The views of a scene show one set of named points, each view turned or mirrored, shifted and resized as a whole, with a little noise and some points left out.

Scene 1
View 1
Z_6: -5; 3; -7; -15; 2; -13; -12; 5; 16; -6; 15; -11; 22; 4; -1; 14; 13; -16; 6; 14; 3; -14; -18; -11; -4; -3; 14; 24; 15; 1; -3; 18; 21; -14; 7; 32; 7; 12; 14; -24; 5; -5; -16; -8; 1
Z_618: -2; -11; -4; -21; 0; -8; -14; 10; 24; 1; 13; -24; 10; 8; -10; 11; -9; -25; -1; 13; 2; -29; -4; -4; -12; 11; 16; 19; 14; -10; -6; 21; 23; -10; 1; 34; 19; 25; 0; -26; 22; -2; -20; -7; 8
Z_547: -11; 27; 24; -4; 4; 0; -44; -20; -40; 17; -13; -16; 54; -10; 30; 31; 26; 13; 29; 2; 35; -12; 1; -21; 26; -53; -11; 43; 43; 27; 27; -4; 4; -47; -7; 15; -36; 28; 43; -23; -25; -27; -12; -25; 25
Z_434: -13; 23; -21; -19; -5; -32; -13; 5; 11; -12; 13; 13; 24; 3; 8; 19; 25; -10; 5; 15; -30; 11; -39; -7; 10; -8; 16; 30; -3; 22; 4; 19; 16; -11; 19; 38; -2; -12; 21; -34; -10; 1; -4; -10; -19
Z_644: 2; 2; 7; -18; 4; -1; -32; -7; 2; 3; 7; -24; 27; 1; -4; 13; -2; -14; 7; 11; 14; -29; -2; -11; -2; -17; 3; 28; 28; 1; 3; 17; 14; -24; 0; 29; 3; 31; 12; -23; 5; -9; -20; -14; 14
Z_970: 4; 7; -41; -25; -2; -37; 19; 12; -13; -7; -10; 18; 28; -2; 9; 30; 8; -27; 3; 15; -8; 15; -15; -4; 13; -10; 6; -15; 16; 11; 19; 5; 21; -14; 19; 17; 7; -21; 18; -19; 4; 37; 2; -15; -9
Z_491: -25; 40; -5; -10; -6; -29; -36; -5; 12; -14; 26; 7; 15; 8; 15; 21; 44; 9; 11; 9; -28; 7; -59; -12; 16; -15; 24; 66; -4; 28; -7; 24; 4; -9; 11; 42; -14; 3; 30; -40; -32; -25; -12; -6; -10
Z_832: 9; -7; -47; -37; -7; -30; 21; 23; 42; -24; 12; 15; -4; 8; -20; 12; -3; -47; -14; 26; -44; -6; -31; 8; -18; 40; 27; -7; -13; -7; -10; 29; 34; 16; 23; 35; 41; -22; -8; -25; 29; 34; -10; -1; -24
Z_60: 10; -21; 8; -23; 7; 13; -14; 5; 11; 15; 0; -45; 23; 0; -5; 7; -19; -25; 5; 5; 35; -44; 24; -2; -1; 0; 7; 7; 37; -21; 12; 13; 29; -22; -5; 21; 17; 37; 0; -10; 26; 1; -22; -13; 21
Z_155: 10; -14; -35; -32; -6; -22; 8; 23; 47; -16; 19; -5; -3; 11; -22; 5; -11; -45; -16; 26; -26; -18; -18; 2; -22; 38; 26; 1; -10; -20; -14; 32; 33; 10; 11; 37; 43; -5; -16; -29; 35; 23; -15; 1; -19
Z_176: 9; 6; -35; -23; 0; -32; 21; 8; -14; -8; -20; 13; 36; -3; 12; 29; 4; -34; 4; 12; 0; 12; -1; -10; 14; -7; -6; -25; 24; 6; 28; 0; 27; -23; 22; 13; 11; -21; 27; -13; 5; 32; -1; -19; -2
Z_422: 6; -15; 8; -24; 6; 3; -23; 4; 19; 5; 8; -37; 14; 2; -9; 9; -19; -26; -4; 12; 18; -41; 7; -12; -10; 6; 13; 19; 26; -17; -5; 21; 24; -13; -4; 30; 15; 34; 0; -17; 25; -5; -23; -4; 16
Z_95: 7; -11; 13; -27; 9; 7; -15; -2; -9; 13; -9; -38; 32; 0; 0; 13; -20; -26; 9; 11; 43; -36; 21; -12; 0; -13; 1; 4; 38; -11; 14; 2; 29; -29; -7; 16; 6; 33; 10; -12; 21; 8; -19; -16; 27
Z_475: 18; -47; -11; -42; -3; 17; -12; 21; 78; -11; 35; -51; -24; 13; -44; -17; -47; -60; -25; 27; -1; -68; 6; 6; -55; 64; 33; 10; -1; -55; -37; 49; 40; 19; -1; 43; 64; 42; -47; -21; 68; 9; -39; 7; 6
Z_918: -5; -1; 1; -21; -1; 3; -26; 8; 37; 1; 26; -26; 8; 8; -16; 4; -4; -19; -5; 23; -7; -35; -16; -3; -22; 19; 21; 35; 6; -11; -19; 32; 23; -1; 1; 42; 23; 30; -6; -29; 20; -14; -27; -6; 1
View 2
Z_644: 8; 2; -10; -13; -1; -3; 3; -2; 3; -5; -13; 14; 17; 8; -5; 4; 4; -2; -19; -7; 14; -19; -5; -16; -1; -2; 11; -2; -11; 2; -8; -8; -5; -8; 9; 0; 11; 14; -10; -7; 0; 13; -5; 9; -4
Z_95: 7; 3; -1; -14; 9; 6; -9; 6; 1; -1; -6; 25; 29; 19; -19; -6; 8; -7; -21; -9; 20; -17; -19; -28; -1; 0; 8; 2; -18; -8; -18; -9; -7; 5; 4; 11; 19; 14; -12; -7; -6; 14; -5; 2; -14
Z_547: 13; -2; 2; -47; -5; -3; 4; 6; -11; -1; -7; 7; 20; 3; -9; 29; -17; -2; -12; -6; -9; -18; -25; -11; -3; 11; -1; -29; 14; 7; -7; 2; 0; -10; 28; 14; -4; 26; 9; -1; -27; 31; -24; -5; 7
Z_475: 5; 9; -30; 39; -4; -4; -11; -5; 32; -13; -10; 32; 9; 8; -3; -30; 51; 1; -31; -3; 55; -23; 24; -33; -8; -16; 27; 43; -56; -12; -15; -27; -12; -7; -10; -14; 34; -8; -43; -9; 40; -12; 35; 24; -32
Z_176: -10; 3; 11; -12; 30; -17; 5; 5; -9; 0; -10; 4; 18; 25; -13; -15; 9; 4; 16; -11; -5; -9; -27; -11; 23; -11; 17; 1; 0; 4; -4; 5; -25; 26; -20; 7; 24; 13; -5; -19; -6; -11; -14; -3; 11
Z_491: 13; -2; -5; -14; -4; -19; 20; -14; -3; -13; -21; -8; -11; -11; 14; 23; -3; 20; 4; 0; -13; -15; 20; 6; 7; -5; 21; -19; 6; 26; 7; -4; -17; -16; 5; -11; -2; 14; 5; -13; 4; 1; -5; 7; 24
Z_618: 10; 6; -13; -1; -4; -1; 1; 0; 9; -9; -11; 24; 18; 8; -5; -4; 20; -2; -22; -4; 28; -22; 3; -25; -6; -5; 11; 9; -24; -3; -13; -14; -6; -11; 7; -2; 15; 9; -18; -6; 11; 8; 6; 13; -11
Z_970: -9; 3; 11; -9; 25; -20; 7; 4; -7; -2; -10; 4; 12; 21; -10; -9; 7; 6; 18; -7; -6; -10; -18; -3; 26; -14; 17; 3; -2; 6; 0; 4; -27; 23; -23; -2; 20; 11; -7; -19; -1; -13; -13; 2; 18
Z_155: -5; 3; -8; 26; 15; -17; 3; -6; 18; -10; -12; 11; 3; 9; 2; -24; 31; 11; 2; -4; 22; -13; 16; -14; 14; -21; 28; 26; -29; 1; -6; -10; -25; 6; -26; -15; 29; -4; -26; -19; 29; -23; 18; 15; 1
Z_434: 1; 3; 2; -2; 9; -19; 20; -6; -3; -8; -19; -6; -4; 2; 5; 4; 5; 16; 10; 1; -8; -13; 8; -1; 17; -12; 18; -4; 2; 16; 3; 1; -24; -1; -8; -11; 9; 9; -4; -18; 4; -6; -4; 10; 22
Z_422: 9; 5; -10; 0; 1; -1; -5; -3; 9; -4; -10; 22; 19; 5; -7; -6; 17; -3; -18; -6; 24; -16; -1; -22; -4; -3; 13; 10; -25; -4; -10; -14; -7; -7; 3; -1; 18; 7; -17; -7; 7; 8; 6; 8; -14
Z_832: -2; 4; -7; 20; 15; -19; 7; -6; 12; -11; -15; 7; 2; 8; 5; -18; 26; 13; 6; -2; 16; -16; 13; -12; 16; -20; 25; 22; -25; 6; -5; -8; -24; 12; -20; -16; 21; 0; -18; -23; 26; -20; 8; 16; 7
Z_6: 15; 3; -4; -14; -2; -6; 11; -8; 0; -8; -14; 6; 6; -3; 2; 12; 2; 12; -9; -4; 3; -19; 6; -7; 4; -2; 12; -11; -7; 12; -1; -7; -10; -13; 8; -5; 3; 17; -2; -11; 0; 5; -1; 10; 6
View 3
Z_434: -8; -18; -8; -6; 26; 6; 11; -32; -5; -6; -26; 34; -3; 19; -10; 20; -13; -7; -10; -24; -32; 25; 16; -5; 1; -2; -6; 16; 13; -8; -11; -25; 14; -2; 0; 16; 0; 5; 21; 0; -21; 22; -22; -20; -9
Z_95: 12; 16; 3; 13; -4; -5; -3; 13; -1; -11; -20; -3; 24; 0; 7; -24; 3; 10; -17; 12; 20; -11; 8; -10; 12; 6; -3; 4; -10; -8; 10; -1; -2; -25; 2; 14; 5; 14; 7; -15; 11; -5; -10; -2; 25
Z_491: 5; -19; -4; -4; 23; 11; 5; -13; -2; -10; -21; 26; 0; 24; -3; 17; -22; 4; -22; -31; -34; 6; 17; -1; 12; 9; -7; 6; 16; 6; -8; -17; 15; 0; 17; 2; 4; 6; 8; -6; -36; 35; -13; -9; -5
Z_475: -15; -2; 28; 38; -19; 1; 1; -12; 22; 20; -12; -6; 25; -8; 22; -41; 35; 19; -12; 10; 4; -10; -44; 8; 18; 1; -1; 12; -14; 5; 47; 1; -36; 3; 16; -18; -62; 52; -17; -9; 5; -37; -11; -24; -39
Z_618: 4; 4; 12; 18; -8; 1; 0; 4; 7; -4; -16; -1; 22; 5; 9; -24; 7; 14; -21; 1; 3; -12; -5; -4; 19; 7; -5; 6; -8; 1; 14; -1; -6; -10; 14; -1; -15; 24; -1; -15; -3; -6; -11; -6; 1
Z_832: -21; -16; 3; 15; 4; 3; 9; -45; 8; 10; -22; 23; 11; 2; -2; 1; 19; -3; 0; -4; -19; 30; -14; 0; -3; -4; 0; 21; 1; -12; 8; -20; -10; 2; -5; 12; -38; 31; 13; 4; 5; -16; -23; -36; -32
Z_422: 7; 4; 10; 18; -2; 1; -1; 4; 7; -4; -20; -2; 19; 2; 13; -23; 4; 13; -17; 3; 4; -12; -7; -4; 17; 6; -2; 8; -5; 0; 16; 1; -11; -10; 11; 2; -13; 24; -1; -15; -2; -6; -10; -9; 4
Z_176: -5; -2; -9; 1; 6; -8; 2; -25; -8; -7; -30; 17; 10; 0; -6; -1; 0; -5; -2; 8; 5; 26; 18; -14; -4; -1; 4; 12; -3; -22; -7; -17; 7; -24; -16; 30; 10; 6; 28; -2; 16; -3; -19; -20; 17
Z_970: -6; -5; -6; -1; 12; -4; 3; -24; -5; -9; -30; 22; 10; 7; -9; 4; -2; -6; -2; 0; -3; 30; 15; -11; -6; -3; 3; 17; -1; -20; -6; -18; 10; -18; -17; 26; 7; 9; 25; 1; 12; -3; -21; -20; 9
Z_547: 28; 8; -5; -2; 13; -3; -4; 21; -9; -26; -23; 3; 9; 17; -5; -5; -28; 10; -26; -10; 4; -13; 40; -17; 16; 10; -10; -5; 4; 2; -13; -4; 21; -30; 11; 14; 39; -7; 11; -20; -17; 35; -4; 11; 42
Z_918: 0; -4; 15; 21; 1; 4; 3; -4; 11; 0; -17; 6; 17; 10; 12; -15; 4; 15; -20; -10; -13; -9; -11; 4; 17; 4; -5; 8; 0; 6; 19; -4; -9; -1; 17; -7; -24; 23; -3; -14; -14; 0; -11; -12; -17
Z_60: 18; 17; 13; 17; -8; -3; -8; 23; 2; -11; -18; -11; 22; 2; 8; -27; 2; 14; -22; 13; 19; -20; 6; -8; 20; 9; -6; 0; -11; -1; 14; 2; -4; -24; 8; 8; 1; 12; 0; -17; 4; -3; -4; 1; 26
Z_6: 2; -6; 3; 3; 6; 2; 2; -8; -1; -6; -18; 12; 10; 11; 2; -6; -2; 3; -17; -9; -9; 4; 8; -5; 12; 5; -2; 9; 2; -1; 5; -6; 3; -10; 7; 10; -4; 14; 7; -9; -8; 6; -12; -13; -1
Z_155: -14; -13; 8; 16; -3; 4; 6; -33; 9; 13; -21; 14; 12; 0; 7; -12; 21; 2; -4; -2; -9; 21; -19; 3; 3; -1; 2; 21; -4; -9; 15; -11; -12; 0; 1; 6; -36; 29; 5; -2; 2; -20; -20; -31; -28
Z_644: 11; 3; 3; 10; 4; 3; 0; 8; 0; -10; -20; 1; 16; 11; 6; -13; -5; 12; -25; -5; 1; -10; 9; -7; 18; 8; -6; 1; -5; 1; 6; -1; 2; -16; 10; 5; 4; 15; 1; -12; -8; 6; -7; -3; 14
View 4
Z_176: -30; -16; 32; 4; 30; 15; 14; 2; -7; -16; 5; 3; -5; -12; -38; -19; -23; 16; -28; 2; 0; 6; 27; 13; 27; 6; 11; -16; -17; 5; 11; -15; -8; -21; -6; -14; 29; -22; 19; -29; -10; -10; 4; -28; -32
Z_155: -26; -39; 22; -28; 18; 10; 4; 5; -20; -40; -7; -7; -21; 8; 12; -37; 27; -9; 10; -20; -11; 10; 13; 7; 16; 14; -7; -5; -13; 2; 1; -17; -1; -30; 12; -48; 26; 0; -18; -20; -18; 8; -41; -4; -28
Z_918: -22; -6; 7; -6; 2; 28; -10; 6; -1; -23; 0; -11; -16; 11; 6; -18; 21; -12; 22; -16; -2; 13; -2; 1; 16; -3; -20; 2; -9; 14; 15; -8; 1; -7; 4; -48; 4; 0; -28; -2; -23; 21; -20; 2; -16
Z_970: -28; -18; 38; 3; 27; 13; 13; 5; -12; -16; 7; -1; -6; -14; -28; -21; -16; 17; -29; -9; -5; 10; 26; 14; 29; 9; 4; -19; -23; 1; 5; -10; -11; -22; 1; -20; 32; -16; 12; -25; -4; -5; 1; -21; -33
Z_618: -17; -3; -1; -3; 4; 30; -8; -1; 2; -20; -4; -12; -10; 13; -6; -13; 11; -7; 25; -1; 10; 13; -3; -8; 21; -13; -15; 3; -9; 18; 23; -18; 7; -6; -5; -39; -4; -7; -12; -9; -38; 17; -17; 4; -5
Z_434: -26; -4; 40; 14; 12; 29; -4; 13; -2; -7; 17; -8; -10; -14; -16; -19; -3; -4; -22; -25; -24; 24; 10; 16; 24; 9; -6; -20; -13; 2; 2; 5; -12; -5; 4; -32; 19; -7; -11; -5; 7; 11; 10; -10; -23
Z_6: -21; 2; 19; 7; 7; 31; -3; 11; 0; -11; 7; -7; -8; -1; -13; -16; -2; -2; -2; -14; -7; 17; 5; 5; 23; -5; -10; -10; -11; 14; 13; -8; -2; -6; -2; -35; 7; -9; -8; -6; -16; 11; 0; -3; -13
Z_644: -19; 18; 0; 16; -3; 40; -8; 0; 8; 1; 7; -9; -2; 3; -23; 0; -12; 3; 7; 2; 9; 11; -8; 0; 27; -21; -15; -1; -12; 22; 32; -11; -6; 6; -12; -28; -13; -14; -5; -1; -36; 15; 18; -4; -2
Z_60: -18; 0; -5; -10; 11; 23; 2; -6; 1; -21; -9; -1; -7; 16; -20; -8; 2; 3; 19; 16; 19; -1; -1; -7; 25; -16; -6; 4; -12; 19; 30; -27; 7; -8; -12; -27; 1; -15; 0; -17; -46; 5; -11; -3; -5
Z_832: -30; -39; 35; -27; 23; 8; 5; 5; -21; -39; -6; -5; -20; 1; 8; -41; 22; -11; -3; -27; -22; 14; 15; 14; 16; 22; -1; -12; -17; -6; -5; -8; -6; -30; 14; -46; 39; -2; -17; -24; 0; 8; -37; -9; -35
Z_547: -19; 37; 12; 40; -3; 44; -4; 3; 19; 22; 21; -8; 9; -9; -49; 13; -39; 18; -21; 9; 11; 12; 0; 7; 33; -28; -12; -11; -14; 24; 30; -6; -11; 14; -17; -11; -15; -26; 8; 5; -27; 9; 45; -9; -3
Z_422: -18; -1; -4; -11; 6; 26; -4; -4; 2; -24; -6; -8; -13; 15; -8; -11; 5; -5; 24; 0; 10; 10; -2; -5; 21; -13; -13; 3; -9; 21; 23; -22; 2; -8; -5; -38; -1; -8; -8; -11; -40; 12; -16; 1; -9
Z_491: -21; 16; 40; 32; -6; 46; -15; 16; 9; 10; 30; -15; -5; -14; -13; -12; -5; -6; -21; -32; -23; 28; 3; 17; 30; 5; -17; -16; -15; 3; 1; 13; -18; 1; 4; -34; 5; -6; -25; 16; 10; 13; 21; 3; -20
Z_475: -17; -37; -17; -50; 13; 11; -7; -7; -13; -58; -26; -11; -30; 35; 28; -30; 51; -25; 57; -10; 9; 7; -5; -13; 6; 1; -17; 16; -4; 11; 16; -31; 16; -23; 7; -60; 9; 8; -34; -20; -50; 16; -70; 12; -8
View 5
Z_547: -23; -42; -21; -44; -20; -16; 32; 17; 61; -33; 8; -1; -10; 29; -40; -16; 29; -16; -1; 59; -23; 60; -6; -27; -45; 25; -2; -16; 12; 31; 25; -35; 29; 32; 28; 2; 28; -6; -27; 19; -18; -16; 1; -43; 11
Z_422: 0; -31; 6; -5; -8; -31; 11; -4; -6; -26; 15; -13; -5; -8; -34; 7; 38; 34; 2; 31; -11; 24; -27; -17; 41; 10; -10; 5; 8; -7; 0; -4; -1; 34; 23; 18; 17; -1; 25; -19; -2; -21; 19; -26; 27
Z_475: 17; -19; 22; 23; 2; -36; -1; -14; -58; -24; 15; -21; -9; -31; -26; 19; 40; 67; 3; 16; -4; 5; -44; 0; 99; 4; -18; 19; 10; -29; -13; 15; -25; 32; 24; 30; 16; -4; 61; -41; 9; -20; 37; -12; 39
Z_95: -10; -34; -1; -13; -7; -13; 27; -2; 14; -34; 9; -25; -24; 4; -35; -2; 18; 27; 8; 37; -15; 30; -23; -19; 32; 12; -9; 7; 18; 19; 21; -11; 4; 54; 25; 21; 30; -2; 11; -1; 1; -25; 33; -35; 19
Z_176: -19; -33; -10; -8; 7; -3; 26; -11; 29; -15; -24; -25; -36; 17; -55; 9; -18; -32; -32; 14; -24; 8; -15; -12; 25; 4; -25; 11; 16; 48; 12; -25; 5; 14; 33; -10; -2; 8; 35; 15; 16; 3; 14; -9; -14
Z_618: 4; -24; 5; -5; -9; -31; 7; -4; -10; -27; 15; -10; -2; -5; -28; 7; 44; 33; 5; 30; -14; 28; -29; -10; 35; 7; -12; 1; 10; -9; -3; -7; 1; 31; 22; 22; 21; -3; 20; -15; -4; -21; 21; -27; 26
Z_60: -3; -34; -1; -8; -6; -22; 23; 1; 3; -30; 14; -31; -12; -4; -27; 2; 30; 34; 4; 33; -13; 26; -27; -16; 44; 14; -12; 5; 15; 9; 16; -6; 2; 51; 27; 24; 25; -5; 23; -10; 3; -22; 32; -31; 25
Z_155: 5; -25; 8; 23; 7; -34; -5; -23; -30; -7; -8; -10; -9; -22; -41; 24; 22; 16; -23; 3; -15; -7; -37; 7; 69; -4; -23; 11; 11; -3; -22; 2; -10; -8; 21; 4; 2; 8; 66; -24; 16; -1; 13; 12; 9
Z_6: -3; -32; 0; -7; -7; -30; 10; -4; 6; -19; -3; 6; -3; -2; -36; 7; 29; 4; -12; 25; -21; 24; -22; -11; 12; 5; -13; 0; 8; 9; -6; -16; 6; 0; 25; 5; 11; -1; 23; -7; -4; 1; 2; -9; 12
Z_832: 4; -27; 8; 23; 13; -32; -10; -24; -30; -7; -19; -5; -14; -18; -47; 29; 12; -11; -36; -7; -22; -16; -31; 7; 61; -10; -23; 11; 10; 2; -32; -8; -13; -25; 29; -8; -10; 12; 71; -25; 17; 13; -2; 21; -3
Z_918: 5; -26; 11; 2; -9; -42; 4; -5; -17; -21; 11; 7; 5; -13; -29; 14; 47; 27; 0; 24; -16; 18; -30; -8; 28; 9; -12; 0; 5; -19; -21; -6; -5; -1; 24; 13; 11; -7; 31; -27; -7; -8; 6; -11; 23
Z_970: -18; -35; -7; -6; 7; -14; 19; -11; 22; -10; -26; -11; -26; 9; -59; 8; -8; -35; -32; 11; -31; 4; -15; -9; 21; 0; -23; 6; 12; 44; 9; -22; 6; -1; 30; -12; -5; 13; 41; 10; 14; 8; 8; -4; -15
Z_644: -9; -34; -2; -12; -12; -28; 17; 3; 15; -28; 10; -4; -6; -1; -36; -1; 34; 18; 0; 35; -16; 33; -23; -17; 13; 10; -11; -3; 7; 3; 2; -11; 6; 23; 26; 18; 18; -2; 12; -4; -7; -13; 17; -26; 18
Z_491: -6; -36; -9; -21; -11; -41; -1; 3; 23; -18; -8; 35; 16; 2; -44; 2; 47; -35; -23; 32; -29; 29; -11; -10; -36; 11; -9; -24; -4; 10; -28; -36; 25; -40; 23; -17; 5; 4; 2; -4; -20; 8; -30; -1; 4

Which points are out of place in each view (at most two, in the order of its rows)? Write none if all are in place.
view 1 | Z_618
view 2 | Z_832, Z_6
view 3 | Z_434, Z_60
view 4 | Z_644
view 5 | Z_475
